A landscape with many valleys, sampled at points; each row gives a point and its height.
From any point a ball rolls to the lowest of the 2 points nearest to it. It stops when none of these is lower. Distance is the straight distance between rows; heights are no part of it.
mobi: 12	2	3	-10	26	-24	-12	9	-10	38	-25	-3	23	5	7	18	-23	20	-15	27	16	-16	2	-12	-17	-36	-31	-3	-11	-38	15	-2	-22	-28	6	-3	14	-35	-23	20	3	6	-17	-11	4	-28	-2	-6	-6  height 4.24
zuge: -1	6	-37	0	16	-6	-4	16	14	-13	-28	-11	33	-7	4	-30	12	23	2	33	-34	7	7	16	21	-8	8	-11	-20	15	-14	7	-28	10	2	4	-4	29	12	4	6	-34	18	13	1	36	31	10	0  height 2.80
rizi: 14	-1	-15	0	-5	-4	28	8	17	-27	-3	-21	-19	6	7	19	17	-23	-9	3	-15	-8	15	42	-11	17	-8	-2	1	6	-7	-12	38	34	-2	14	8	-1	-11	15	-12	17	11	4	16	4	-25	8	-16  height 1.76
napu: 10	-4	33	-4	2	18	7	-15	-21	3	-2	13	9	0	-6	-13	-15	13	0	-4	2	23	-23	-1	13	-23	20	-11	-15	10	-16	13	0	3	5	3	-1	15	12	-42	10	-17	15	9	-2	31	-5	11	4  height 4.28
Los: -6	-37	23	7	-13	6	21	0	-2	-22	-16	27	5	21	-35	35	3	-5	-24	17	10	6	-8	31	17	-13	18	-40	-19	4	-7	3	18	2	11	8	14	7	22	-5	4	10	28	5	-28	8	-4	-7	17  height 2.04
fela: 4	-24	-14	30	-3	10	18	19	-9	7	-5	-8	19	16	-27	28	-14	-10	-15	3	6	-29	31	-4	3	0	12	-54	0	-6	21	-8	-11	-6	12	5	4	-4	15	17	10	26	8	18	-3	-33	-12	-16	9  height 1.19
Desug: -26	1	25	0	10	-30	-16	-15	-14	19	-17	6	-20	-4	12	47	4	15	16	-3	10	0	0	-13	-15	-25	-35	7	17	1	8	-7	17	-40	-29	-41	6	-32	-19	29	-11	13	-45	-15	-12	-6	18	5	-6  height 5.92
diz: -11	-12	-2	4	-19	-3	23	4	12	-36	-5	6	-5	-4	-6	28	44	1	-3	-3	-23	12	19	42	-13	28	1	-3	2	15	-14	6	42	7	4	-7	13	-6	-8	14	-1	23	22	10	-3	20	-20	3	-1  height 1.06
Ger: 13	-2	40	-10	19	-1	14	-12	-7	21	-22	12	-12	-20	1	35	14	25	-4	-12	-9	24	-11	19	10	-33	6	36	-18	0	-4	-11	13	-9	-19	-10	12	-15	-13	5	-19	25	5	14	10	23	3	27	-2  height 5.71
batob: -18	-4	-35	10	-27	0	15	6	22	-9	24	22	-6	9	24	4	-13	-12	5	-16	-3	-20	-8	-10	-10	33	-1	-13	25	14	-2	6	15	-28	-17	-1	6	-14	-35	31	-2	36	15	-30	-40	-29	-10	-6	-1  height 3.66
tel: -5	-1	-31	0	-14	6	16	8	20	-6	18	13	-18	4	49	-1	-7	-7	-4	-4	4	-23	6	-1	-33	38	-15	-1	23	-6	-13	4	25	-14	-6	9	4	-37	-46	41	-8	18	11	-32	-20	-32	-38	-10	-19  height 3.35
dov: -16	-9	36	-6	-9	-11	-31	-5	-22	2	0	3	9	6	-25	4	-8	7	-9	17	30	-14	-13	-26	-4	-18	-12	-10	4	-23	0	10	-7	-10	12	-8	-13	-21	21	-20	23	-27	-15	-5	4	-6	2	-15	10  height 3.21
mos: -4	12	10	29	-4	23	1	12	-10	-7	3	-14	-5	-41	0	21	21	9	7	-16	-27	-23	26	-27	-21	18	-1	-23	13	-9	-3	26	13	13	14	-18	-22	-34	4	33	5	-6	5	25	9	10	-26	33	-5  height 1.87
Nafi: -4	-6	-24	10	-11	19	30	-3	11	-1	2	25	-8	-19	23	12	0	-1	12	-8	-18	-13	-10	16	0	10	11	-6	2	24	-8	4	31	2	-10	-6	8	-10	-23	20	-15	26	32	-21	-42	18	-17	42	-9  height 4.20
rema: -29	8	36	-17	2	-23	-13	-5	-1	-20	3	19	-6	-12	-16	17	40	27	1	1	-14	41	-7	18	3	-9	-9	50	-4	-4	-4	3	1	-37	-7	-32	-3	-10	-27	5	12	2	-14	1	-7	21	33	6	10  height 5.29
Fik: -7	17	-39	-12	19	-22	-6	4	10	-1	-29	-18	18	-3	30	-16	18	12	15	20	-29	11	13	16	-7	-10	-17	0	-6	16	-9	-1	-7	18	-12	-12	13	34	5	3	-6	-28	-14	2	21	29	26	6	-12  height 2.14
zor: -8	4	-18	2	0	-14	-29	-4	-14	3	22	-19	6	19	5	-28	-4	-20	15	-7	20	13	5	-27	-13	-2	-14	-9	16	-12	20	-6	-27	-30	9	-13	1	31	25	-20	20	-21	-35	12	9	-26	22	-55	6  height 3.27
borol: 19	2	-1	31	17	-3	4	10	-25	17	-24	-39	19	12	-14	0	-18	-18	-2	10	-1	-15	21	-18	3	-20	-3	-53	3	5	7	-6	-18	-5	8	-1	-5	5	40	-10	4	-7	-22	26	14	-1	-18	-17	7  height 1.11
gegel: -5	-3	-25	14	-21	14	20	1	16	-9	22	12	-16	-4	21	-8	-5	-16	19	-22	-13	-18	-1	-2	-5	36	10	-16	27	36	-5	6	24	7	-9	-2	-1	4	1	17	-13	21	22	-22	-33	-3	-18	11	-4  height 3.95
buga: 17	14	13	-1	-20	16	1	-11	2	-8	30	-22	-27	-3	7	-34	-21	-31	5	-24	3	-20	-13	-29	-7	38	-3	4	25	1	-2	6	10	42	0	21	-20	5	34	-26	-14	-15	-13	-8	9	3	-38	8	-10  height 6.61
Voku: -14	8	26	14	-2	-6	-7	-17	-17	-5	-2	24	-2	-13	-13	13	-12	18	14	2	-12	25	-40	-6	33	-29	-1	-6	-3	11	-11	11	10	-36	-12	-21	-21	-4	-1	-14	1	-8	0	-15	-36	49	10	33	27  height 4.78
basid: -21	-8	-11	-8	-13	-17	-5	6	11	-15	15	10	14	21	-2	-3	15	7	-5	12	16	0	7	-7	-11	6	-5	-3	-3	-5	11	-2	-11	-38	10	-11	25	7	-21	3	18	17	-10	3	-10	-34	31	-47	12  height 3.82
Govut: 0	19	-25	-18	-3	-25	-7	-5	24	-17	9	-16	-4	25	13	-38	5	-19	-3	15	5	-7	-20	20	4	9	-25	20	6	-9	-11	-8	8	13	-2	10	1	16	-14	-18	-10	-18	-8	-34	3	9	-1	-12	0  height 2.02
Mis: -11	3	10	5	-8	20	-23	-6	-13	18	20	18	9	-17	22	-19	-11	30	20	-16	6	-11	-18	-38	-7	6	12	-3	11	-12	-6	33	-17	-16	5	-13	-8	-8	-14	-2	24	-15	4	-15	-19	5	-7	14	-4  height 4.01
tad: -1	42	-21	-19	6	-27	-41	-7	12	-17	5	-24	-15	3	15	-38	4	-9	4	13	1	2	-19	6	6	14	-34	31	8	-11	-9	-1	-8	24	-5	5	-19	9	2	-17	-5	-52	-30	-31	23	23	20	-2	3  height 1.17
lemi: -20	23	-31	-24	-20	8	-53	5	14	-5	7	2	-24	-22	-3	-37	5	-18	14	-7	8	23	11	-4	5	37	-8	42	10	2	8	0	-22	50	-2	11	-23	25	29	-2	-11	-43	-12	-6	31	-13	43	-15	-5  height 1.16
Zoduz: 7	-26	47	10	-7	5	-3	-2	-21	11	-15	14	4	20	-37	24	-28	0	-17	19	37	-18	-13	-12	12	-29	6	-20	-11	-14	4	5	1	1	0	4	0	-6	34	-21	3	-2	1	1	-11	-8	-3	-3	9  height 2.81
bak: -10	-38	-2	-11	-18	3	14	7	13	-2	-13	20	4	35	-8	17	1	-9	-3	18	33	-22	2	14	-5	0	8	-17	-11	7	0	0	13	11	-13	15	30	3	22	5	4	27	14	-12	-15	-32	11	-39	-9  height 3.18
Lobar: 5	11	-27	-16	-12	1	-1	9	19	-12	-13	-17	-30	-5	-5	-16	2	-23	4	3	4	-8	14	23	-4	27	-8	27	0	12	-6	-12	8	70	-10	27	-15	22	32	-10	-14	-27	-1	-1	40	-17	4	-6	-18  height 2.45
dava: -14	7	12	-13	16	-18	-26	-8	-15	28	-14	12	8	-10	33	4	9	40	9	6	-3	4	-20	-4	-11	-25	-24	16	3	-16	-19	16	7	-23	-9	-23	4	-24	-33	22	4	-11	-20	-27	-11	23	7	21	-14  height 5.85
dero: -13	10	4	-9	12	-12	-13	-13	-7	33	-14	16	0	-3	29	5	-24	28	16	12	14	-7	-33	-3	6	-32	-17	3	0	3	-9	7	3	-21	-30	-16	3	-12	-16	3	-15	0	-16	-42	-22	22	16	28	-8  height 6.05
foz: 24	22	32	-4	12	8	-2	-11	-19	-20	0	-10	13	-6	-20	-14	8	-3	-19	-14	-13	27	-11	-4	20	-6	17	3	-15	-6	-14	6	-11	5	21	12	-18	8	4	-43	16	-28	16	21	15	36	-22	11	12  height 4.56
buzi: -19	14	26	2	-4	-20	-11	-17	-5	-23	6	8	-8	-13	0	5	20	9	13	-9	-14	35	-21	11	21	1	-6	22	11	19	-11	6	19	-28	-7	-31	-18	3	-4	-10	0	-9	-4	-8	-14	46	17	11	17  height 5.03
tar: -28	-9	4	3	-13	26	4	4	6	4	-5	27	-2	-33	-17	18	29	37	24	-15	-14	21	15	4	2	9	30	9	-16	19	3	13	-11	1	-2	-14	4	4	2	20	12	6	21	21	-3	-3	30	15	-2  height 5.42
tepo: 13	-32	2	-17	6	27	24	-6	3	19	-9	27	17	5	14	-9	-11	16	-10	3	4	-7	-15	20	-4	1	32	-15	-22	10	-23	11	15	17	2	16	29	12	1	-15	1	13	43	-12	-33	15	-19	26	-12  height 4.68
zore: -15	16	-20	-2	-18	17	-13	9	15	-36	-6	16	0	-27	-12	-17	16	18	16	16	-22	28	17	20	22	24	29	16	0	29	-10	7	-17	31	3	7	-20	20	18	0	1	-38	28	18	13	13	42	2	3  height 5.44
fif: -5	-12	1	5	25	-14	3	2	-22	16	-19	-25	23	17	23	-7	-5	-2	13	-1	-1	5	20	-10	-19	-23	-19	-41	10	5	-2	5	0	-12	-6	-16	17	18	36	-7	7	-9	-25	30	10	0	-2	-35	-3  height 1.96
mader: -33	-15	24	2	4	-15	-11	-5	-10	20	-32	19	-17	-19	11	50	14	38	16	-3	-4	-1	12	-3	-21	-20	-20	9	4	5	-1	6	24	-22	-21	-35	1	-32	-9	39	-5	16	-27	6	-6	9	24	2	-14  height 5.76
kat: -6	15	-6	15	-11	14	-4	8	5	-4	13	-5	-17	-21	-24	4	-1	-6	5	-9	0	-4	15	-20	18	13	16	15	2	1	20	-9	-31	12	3	5	-25	-8	8	4	4	-3	2	13	16	-13	21	9	8  height 2.43
kofan: -14	-41	-19	0	-17	-9	17	11	16	-3	5	29	12	35	-8	1	-4	-1	-5	18	32	-9	-3	14	2	-5	10	-19	-6	6	5	-1	-1	-27	-6	2	26	22	-3	9	11	32	10	-9	-25	-40	24	-45	10  height 3.45
tulez: 14	-29	42	14	-5	16	12	-7	-14	6	-2	18	-4	22	-44	33	-22	-10	-18	0	19	-5	-12	6	24	-35	20	-31	-13	5	5	-19	8	7	2	4	5	10	37	-14	-6	14	9	12	-22	-2	-19	3	10  height 2.47
dev: 27	-25	24	-10	-6	46	19	-8	1	17	-1	13	0	-13	-2	0	-3	10	-6	-5	-5	-14	-11	2	-5	-2	30	-6	-21	4	-9	13	5	47	10	35	1	-3	11	-18	-10	-1	40	2	-8	16	-29	34	-18  height 4.91
mebe: -3	6	-39	17	-4	-23	-13	7	-1	-17	10	-31	4	22	-26	-11	-15	-38	-2	18	10	6	21	-3	30	3	-8	-12	10	10	25	-33	-26	-11	-3	7	-19	33	24	-9	-2	-12	-26	8	7	-16	32	-38	27  height 2.00
pugap: 28	-16	-13	3	22	-3	16	19	-4	3	-27	-15	33	16	22	3	-13	6	-27	41	2	-49	-1	12	-12	-12	-20	-45	-7	-24	-9	24	9	-3	10	2	14	-22	-19	18	1	9	17	-15	-8	9	-35	15	-16  height 2.34
fafum: 5	8	-8	8	3	1	32	-6	20	15	18	6	-27	-18	15	19	-8	-9	17	-36	-6	31	-6	2	2	-6	16	25	3	28	18	-29	17	-15	-21	-8	6	-1	-31	20	-22	46	-14	4	-3	-7	3	14	-1  height 6.03
Gad: 10	-12	-3	7	15	22	4	8	-6	48	6	17	11	-3	18	-8	-40	26	13	-2	11	-9	-13	-22	1	-20	12	-13	-5	-3	3	8	-19	-26	-2	5	9	-1	-29	12	-1	25	9	-7	-14	-25	-6	22	-12  height 4.73
tem: 2	-38	5	32	-4	15	35	8	-10	2	-13	-2	1	12	-12	36	9	-14	-4	-13	-2	-6	31	7	-2	2	12	-52	3	17	11	0	18	1	3	4	8	4	29	17	4	23	-2	41	-3	-7	-22	-12	5  height 1.80
sas: 13	8	-6	-13	23	2	-6	5	-7	46	-17	2	22	-12	10	5	-20	33	-12	9	9	-19	-1	-15	-3	-28	-3	3	-16	-27	11	8	-27	-15	4	-8	3	-28	-32	19	-2	8	3	-11	1	-15	-5	24	-12  height 4.54
Sevo: -24	-10	16	-22	-19	17	-25	-6	4	1	9	19	-24	-17	-2	-36	-2	-3	37	-7	6	35	-7	-3	12	21	15	32	8	29	-6	1	-2	25	-13	-1	-23	31	51	-25	-7	-35	-5	2	-5	14	52	-21	-7  height 2.29
dedim: -22	10	-16	-17	-13	20	-52	-5	6	4	7	16	-22	-33	5	-32	3	1	32	-13	-4	31	4	-5	5	22	8	43	10	26	5	-3	-19	29	-14	1	-23	24	34	-4	-2	-43	-15	8	16	9	54	-10	-4  height 1.77
Feb: 28	-3	-45	8	12	-4	33	1	27	-9	26	5	7	18	3	11	-8	-26	-26	1	-10	2	-12	26	24	4	-2	1	-5	2	16	-30	8	-23	6	15	9	-1	-50	20	-16	51	17	-16	-19	-12	-10	15	10  height 3.63
furi: -18	-5	9	-12	-19	11	-2	-8	5	-17	4	11	-14	5	1	-29	-10	-14	19	5	7	11	-14	-3	12	11	6	0	9	29	-20	5	13	27	-11	17	-12	23	50	-40	-5	-29	8	-5	-11	18	13	-12	-7  height 2.72
pesig: -3	20	14	20	5	13	-15	10	-18	1	0	-2	3	-33	-31	24	9	19	-4	-7	-16	-1	20	-27	13	-16	18	1	-9	-13	19	-7	-32	-16	19	-15	-19	-20	-4	7	16	-1	5	30	19	-4	17	12	19  height 1.99
fola: 0	18	-16	-2	9	-5	-14	16	-1	-15	-14	-4	37	-3	-16	-23	11	25	-8	22	-18	13	3	2	17	-8	4	2	-19	-3	-6	11	-27	-5	12	-3	1	11	-3	-8	18	-26	14	12	11	12	26	5	12  height 3.22
reri: 7	-5	-3	-7	-13	10	8	-2	9	-19	-3	-9	-22	8	-11	-11	-4	-18	9	5	-1	6	2	7	4	21	9	7	5	25	-10	-15	8	42	-8	25	-9	23	47	-28	-9	-24	8	6	16	4	5	-13	-10  height 2.83
musin: 2	12	-29	-24	21	-22	1	4	6	11	-31	-17	20	-5	37	-12	25	16	10	11	-19	8	19	24	-25	-3	-19	18	-13	6	-10	1	7	19	-7	-7	26	5	-17	23	-3	-7	-16	3	26	7	9	5	-27  height 1.42
Vekon: 6	10	-19	-12	-17	11	10	6	31	-26	37	5	-11	7	-3	-11	16	-14	-16	-18	5	-7	-2	3	-6	44	5	26	7	-17	-5	-1	7	8	15	22	1	-4	-35	2	-1	18	23	-12	4	-26	-24	-9	0  height 2.84
lozi: -7	-2	2	3	-8	33	7	3	7	3	-10	27	-4	-31	-12	-7	12	31	20	-7	-22	14	4	5	9	2	37	12	-17	26	-4	10	-17	35	-2	5	-4	15	9	1	6	-18	30	17	5	22	27	25	-7  height 5.28
gupi: -13	-18	34	1	-28	-10	9	11	-4	-24	-1	3	-29	16	-35	44	17	-21	-12	11	18	-26	26	8	-16	12	-7	-6	7	-5	2	-10	21	17	2	3	0	-25	38	-3	-1	8	-2	9	9	-16	-4	-28	-1  height 2.56
Bude: 19	21	5	9	30	-20	12	8	-5	-26	-17	-28	21	3	-23	12	32	-2	-29	9	-37	22	9	32	22	-29	-5	2	-19	-15	-1	-11	-2	-10	17	2	5	-6	-16	-4	-3	4	7	28	23	37	-5	18	24  height 5.07
zof: -4	-8	-25	8	-3	-8	-5	11	-5	0	-9	-6	15	15	-23	-10	-25	-13	3	28	15	-13	11	-8	27	-4	6	-34	-1	18	10	-13	-27	8	-10	11	-11	25	36	-3	-1	-18	-3	5	0	-21	38	-21	10  height 1.21
rezir: -5	-3	8	7	16	-7	29	-14	5	7	-12	11	-14	-1	2	29	-6	1	11	-13	-7	34	-14	19	19	-29	12	19	-7	21	5	-24	23	-21	-32	-15	11	6	-14	6	-24	45	-5	2	-14	22	11	20	1  height 5.88
Vatav: 6	14	-34	-15	-17	-5	16	8	26	-36	7	-14	-23	8	3	-6	10	-25	-8	-2	-2	-22	9	34	-16	47	-10	12	14	5	-11	-3	31	58	-4	19	1	13	1	1	-9	-2	15	-4	23	-18	-20	3	-16  height 2.30
fote: -19	22	-43	-6	-15	-4	-11	5	22	-29	10	-5	-2	-8	4	-43	11	-4	20	1	-22	28	8	19	15	28	1	20	8	30	-1	-9	-16	14	-6	-1	-4	36	13	-1	-2	-20	6	6	3	3	38	-11	17  height 5.61
kimov: 36	3	-6	10	27	-16	21	9	-7	-4	-25	-28	13	10	4	24	7	-16	-33	16	-18	-29	2	21	3	-25	-24	-26	-2	-16	-11	-7	10	-2	9	7	6	-11	-8	7	-14	6	8	-3	1	25	-36	19	2  height 2.57
ketib: 11	-7	-22	26	5	-1	-1	14	-11	15	-21	-22	12	15	-23	15	-21	-23	-6	17	5	-25	34	-16	11	3	2	-45	0	9	18	-13	-29	15	4	9	-12	5	46	2	8	-1	-11	16	14	-26	1	-24	0  height 0.29
faro: -3	16	11	34	2	18	-4	4	-15	6	0	-13	2	-28	-11	24	11	11	1	-12	-25	-7	22	-28	-2	-10	0	-24	18	-10	12	16	-8	-22	14	-20	-20	-31	-14	19	7	5	-6	20	3	11	-12	24	4  height 1.22
numuz: -16	8	17	2	-19	-14	-36	7	-3	-22	4	8	-10	-3	-29	15	7	-7	-10	22	14	-25	3	-14	2	12	-16	16	16	-23	13	4	-14	-1	3	-6	-25	-34	10	-3	10	-23	-6	-18	6	-6	17	-11	13  height 3.56
sedu: -3	-6	19	11	-20	22	14	-6	13	-13	43	16	-23	-16	-1	8	20	-5	-4	-35	-5	4	8	-7	-18	34	17	16	10	-3	-1	2	18	-4	16	-3	3	-8	-21	9	4	25	17	2	-5	-16	-28	0	1  height 3.24
dod: -9	21	-5	7	3	7	-15	3	-6	-11	4	1	30	-18	1	-23	10	23	1	4	-21	7	-4	-15	9	-3	2	-2	0	-9	-9	23	-24	-15	11	-11	-7	-2	-15	-8	19	-20	9	-7	-3	24	9	22	6  height 3.59
rop: 4	-10	43	1	-12	17	9	-24	-9	-2	-3	33	1	-7	-11	6	-19	9	-1	2	-5	10	-36	-4	17	-16	18	-14	-8	14	-25	17	22	0	-5	1	-9	2	12	-38	-4	-9	15	-17	-35	44	-13	37	13  height 4.52
Doval: 17	5	0	34	18	11	19	-2	-15	7	-14	-17	9	-3	-6	24	2	-7	-8	-8	-21	-9	10	3	8	-16	-5	-30	4	3	2	4	5	-17	6	-4	-5	-16	-15	18	-8	20	3	20	2	18	-26	32	14  height 1.95
lifev: 23	7	-45	-2	-15	3	26	-2	38	-31	35	-7	-12	22	3	-12	-3	-45	-17	-19	5	-4	-14	28	6	38	0	6	13	7	5	-20	11	3	-2	23	2	10	-37	12	-15	33	10	-23	-10	-17	-16	-5	9  height 3.23
fas: 0	-32	6	2	-4	-6	24	1	4	-22	-21	11	7	14	-13	30	29	-5	-17	10	-4	4	5	39	-1	0	6	-25	-9	8	-16	5	36	3	8	-1	21	8	6	-4	-4	11	21	10	-13	21	-22	-10	6  height 1.61
burod: -5	7	42	-18	10	-20	0	-2	-8	1	-17	14	-4	-14	-7	32	30	26	-10	-2	-2	13	-7	22	-5	-25	-12	40	-13	-19	-13	3	11	-10	-5	-12	5	-32	-23	2	1	4	-1	2	16	28	8	18	-5  height 5.54
gur: 19	9	0	-10	-10	13	9	-5	7	-15	25	2	5	16	-16	-18	5	-20	-26	-4	6	-7	-7	1	3	26	13	9	-6	-23	3	9	-6	14	23	22	-8	0	-11	-24	5	1	21	-3	7	-14	-24	0	2  height 3.19
zonab: -20	-2	23	4	12	-25	-14	-24	-20	27	-11	13	-13	7	12	27	-24	22	15	8	25	2	-28	-17	3	-39	-16	-4	10	-1	-1	-2	26	-45	-27	-37	4	-14	-6	7	-13	11	-33	-26	-30	6	11	5	9  height 6.08
Viz: 6	-3	40	-13	18	-29	-31	-9	-27	13	-18	-6	17	23	-16	-1	-12	12	-13	20	28	2	-21	-12	-4	-45	-16	5	-17	-31	1	-4	-15	-21	1	-10	11	-7	14	-26	19	-16	-18	1	6	-9	2	-19	4  height 3.58
devab: 13	-10	7	3	3	2	27	-13	21	17	32	7	-27	8	18	4	-18	-16	4	-43	6	24	-11	-7	-4	5	18	23	4	7	15	-33	11	-31	-10	-1	0	0	-35	-1	-19	46	-14	-4	-8	-20	-15	-7	-3  height 6.17
vun: -6	21	6	-25	6	-8	-42	-12	-1	5	4	-12	-25	2	1	-19	-17	-13	12	5	5	27	-23	-2	24	3	-20	41	7	3	4	-14	-15	18	-18	4	-26	9	28	-26	-11	-47	-32	-23	18	24	35	-8	4  height 2.03
mar: 4	-4	41	18	-12	23	9	-17	-12	-8	36	4	-11	-11	-20	0	5	-7	0	-33	2	8	-2	-18	1	8	31	-2	7	1	6	3	3	-9	16	-4	-4	0	2	-16	13	3	9	18	-1	4	-23	0	8  height 3.61
leno: 19	-1	-9	-31	37	-21	6	8	3	15	-30	-26	32	3	44	-17	14	26	-8	21	-12	-3	7	13	-30	-13	-22	8	-19	-18	-15	9	0	2	1	-2	35	-5	-20	6	3	-7	-3	-4	23	8	-15	1	-18  height 0.43
bedus: -10	-15	-14	0	-11	32	15	-9	6	8	10	39	15	-14	6	-13	-7	26	7	-5	-8	2	-20	11	7	7	31	-3	-16	11	-11	15	2	-2	2	11	13	4	-19	6	5	20	48	-20	-41	18	-6	33	-3  height 4.45
suve: -31	-17	9	-1	-6	2	9	2	4	6	-6	24	-5	-27	15	27	27	31	16	-12	-9	14	15	5	-18	2	14	9	-1	17	-5	15	20	-7	-13	-22	14	-17	-11	34	7	24	4	13	-6	1	17	7	-16  height 5.58
toli: -10	20	-29	2	3	-23	-33	0	-11	-16	21	-28	14	14	-2	-39	1	-26	9	7	1	26	14	-12	11	6	-12	1	10	3	17	-17	-38	-26	11	-12	-17	39	16	-23	15	-32	-32	16	13	-4	35	-46	18  height 2.74
fevav: 10	-1	9	-19	18	-34	-13	1	-8	13	-10	-3	25	24	-7	-3	-12	2	-20	27	23	-7	-4	-4	-2	-33	-23	6	-16	-34	9	-13	-21	-24	7	0	19	-7	-14	-2	14	-1	-17	-8	7	-16	3	-23	5  height 3.91
lefup: -12	3	-32	-22	-13	-19	-6	13	27	-3	9	12	-14	15	47	-12	-5	0	0	3	19	-19	1	3	-32	19	-24	24	19	-12	-11	0	16	-7	-7	8	15	-27	-52	30	-14	8	-2	-51	-14	-37	-11	-18	-18  height 3.01
popo: 9	0	12	13	10	18	-6	-12	-21	30	21	-2	17	-3	28	-16	-30	13	18	-20	3	-2	-12	-45	-13	-12	4	-25	11	-11	-1	22	-9	-33	10	-11	-6	-6	-14	-7	7	0	-4	-1	-20	-8	-27	14	0  height 4.36
Dezi: -2	19	-11	0	7	-26	-25	-8	-18	10	13	-33	-6	13	15	-7	9	-22	18	-16	9	16	19	-24	-31	7	-25	9	24	-5	14	-14	-11	-31	0	-20	5	9	6	-4	11	-5	-51	19	25	-34	2	-50	2  height 3.73
leg: 7	22	-6	0	-4	4	-27	-1	-10	14	16	-29	-26	-26	-8	-24	-14	-22	12	-21	7	-7	20	-32	-20	29	0	24	13	-18	31	-10	-26	38	8	10	-19	-4	24	-1	3	-20	-25	12	39	-43	-1	-8	-7  height 1.32
dibo: 3	-10	11	-3	-19	38	15	0	6	12	10	13	-11	-31	-8	-7	7	9	3	-13	-8	-15	7	-15	-6	14	31	12	-14	-3	-2	17	0	44	5	18	-2	2	7	3	5	-2	30	7	4	0	-7	23	-18  height 5.09
mifit: 3	-33	39	14	-11	11	20	3	-8	2	-2	4	-26	8	-27	40	8	-17	-6	-9	11	-26	28	0	-11	6	5	-31	7	3	9	0	31	18	6	2	1	-16	40	11	-2	15	-1	23	3	-8	-27	-17	5  height 2.22
vada: 9	-20	-11	17	23	-10	5	4	-14	37	-25	-10	23	24	12	15	-43	4	-10	20	16	-28	-4	-8	2	-36	-14	-49	-1	1	2	-2	3	-21	-13	-3	9	-1	-1	21	-6	18	-12	-11	-19	-17	-12	3	0  height 3.00
zov: 5	17	3	-10	-5	7	-16	-15	4	3	34	-17	-28	1	20	-42	-14	-25	20	-30	11	8	-27	-17	-7	26	-9	33	21	-6	3	-2	-7	18	-7	11	-18	6	10	-26	-12	-18	-23	-23	10	-10	-12	-4	-6  height 6.48
leb: -1	26	-21	-18	-8	2	-30	10	9	3	-9	-21	-22	-19	-2	-17	5	-16	7	-3	4	-2	20	6	-19	34	-11	40	6	-10	12	-14	-10	62	-5	17	-19	3	14	0	-11	-31	-16	16	50	-32	13	-3	-17  height 1.97
lomod: 4	18	2	21	-3	11	-6	-2	-20	15	14	-23	-23	-20	-14	0	-19	-23	16	-23	6	-11	15	-41	7	7	5	3	12	0	23	-17	-21	19	5	4	-20	-2	27	-1	-3	-5	-19	24	17	-21	-2	-5	4  height 1.93
kob: 9	15	3	-10	-2	8	8	-13	9	14	38	-10	-17	10	26	-31	-11	-14	8	-41	5	20	-22	-6	-4	12	3	31	12	-6	3	-7	-6	-8	-5	11	2	0	-33	-11	-7	12	-12	-16	8	-20	-17	-2	-10  height 6.34
Rava: -11	15	-32	-23	-16	-20	-15	1	27	-15	16	1	-5	9	33	-26	3	-7	0	1	7	-17	-17	9	-16	26	-35	24	23	-7	-12	4	12	5	-10	2	5	-2	-33	8	-9	-8	-8	-50	-9	-8	3	-15	-11  height 2.59
regib: 13	10	-28	8	11	10	8	31	2	2	-15	-12	16	-18	-16	12	16	14	-21	11	-23	-24	23	-3	-1	4	4	-5	-18	-20	17	1	-30	21	19	11	1	-19	-22	25	3	6	19	24	28	-10	-2	31	-5  height 5.46
nel: 22	23	-25	7	34	-11	15	20	6	-17	-19	-25	25	-13	-5	12	32	10	-22	15	-36	0	17	29	9	-6	-8	9	-23	-15	8	-1	-14	-1	14	7	3	-9	-36	18	-3	8	15	26	25	17	-7	31	8  height 5.27
renoz: 22	9	14	-13	-8	11	0	-2	5	-9	3	3	-11	22	-26	-12	-21	-22	-23	14	7	-14	-26	-3	25	8	-1	9	-8	-22	-6	-5	-6	27	6	31	-19	-3	18	-37	-3	-16	9	-20	3	5	-8	7	9  height 3.55
ges: 1	-7	41	2	-2	12	11	-24	-13	-2	27	10	0	-6	10	-17	8	-2	17	-37	3	32	-21	-12	-3	-3	27	9	-1	4	-12	12	10	-26	4	-7	-2	22	-3	-32	10	5	-1	15	-9	14	-22	-1	4  height 3.93
dore: -18	-26	16	-16	-37	-6	4	6	4	-18	5	10	-16	26	-23	14	15	-20	-10	14	35	-21	6	12	-13	24	0	10	4	-1	0	2	13	17	-2	7	10	-4	19	-8	6	4	4	-8	-1	-28	11	-37	-8  height 2.87
Tagi: 21	-8	-4	-18	36	-23	6	8	5	11	-24	-12	30	18	40	-15	-10	15	-30	42	4	-34	-5	10	-26	-18	-25	-15	-16	-38	-20	18	9	-11	16	8	28	-19	-24	13	1	-2	1	-25	-3	8	-26	0	-17  height 1.63
kanam: 8	-6	9	29	2	32	7	-12	-13	11	27	2	6	-14	-21	-3	-16	-5	11	-24	-6	9	10	-33	13	-3	44	-27	-3	8	14	-3	-18	-13	15	1	-11	24	6	-6	4	20	10	25	-15	-9	-18	7	16  height 3.98
difas: 7	-19	-3	19	29	-4	16	1	-21	33	-35	-22	15	14	32	20	-26	6	6	-5	6	-12	12	-12	-14	-29	-14	-49	10	10	-1	3	18	-21	-11	-13	21	-1	12	15	-5	22	-23	13	-6	3	-26	-10	-9  height 2.58
gavi: 35	4	14	0	26	-4	8	-7	-6	-16	-10	-20	31	9	-23	-16	10	-4	-31	9	-18	31	-12	24	29	-31	14	0	-32	-12	-5	-8	-14	-8	19	17	4	16	-7	-27	4	-11	19	24	13	35	-11	13	26  height 4.83
ludem: -5	-7	1	-22	9	-39	-19	7	3	5	8	-1	33	37	17	-16	9	16	-13	18	22	6	2	-2	-27	-20	-24	-1	-8	-22	10	-7	-11	-48	18	-7	31	3	-30	6	21	17	-31	-6	-3	-38	9	-50	-2  height 4.21

Call two points neighbours if one is among the 2 nearest of the other. Go from one point of each pair to the other, from neighbour to neighbour, staying as low as possible. Name the highest point that can't be avoided.
tad, diz -> Lobar
faro, lemi -> kat
Vekon, tad -> renoz
leno, lemi -> kimov
leg, tad -> vun
leg, lemi -> leb
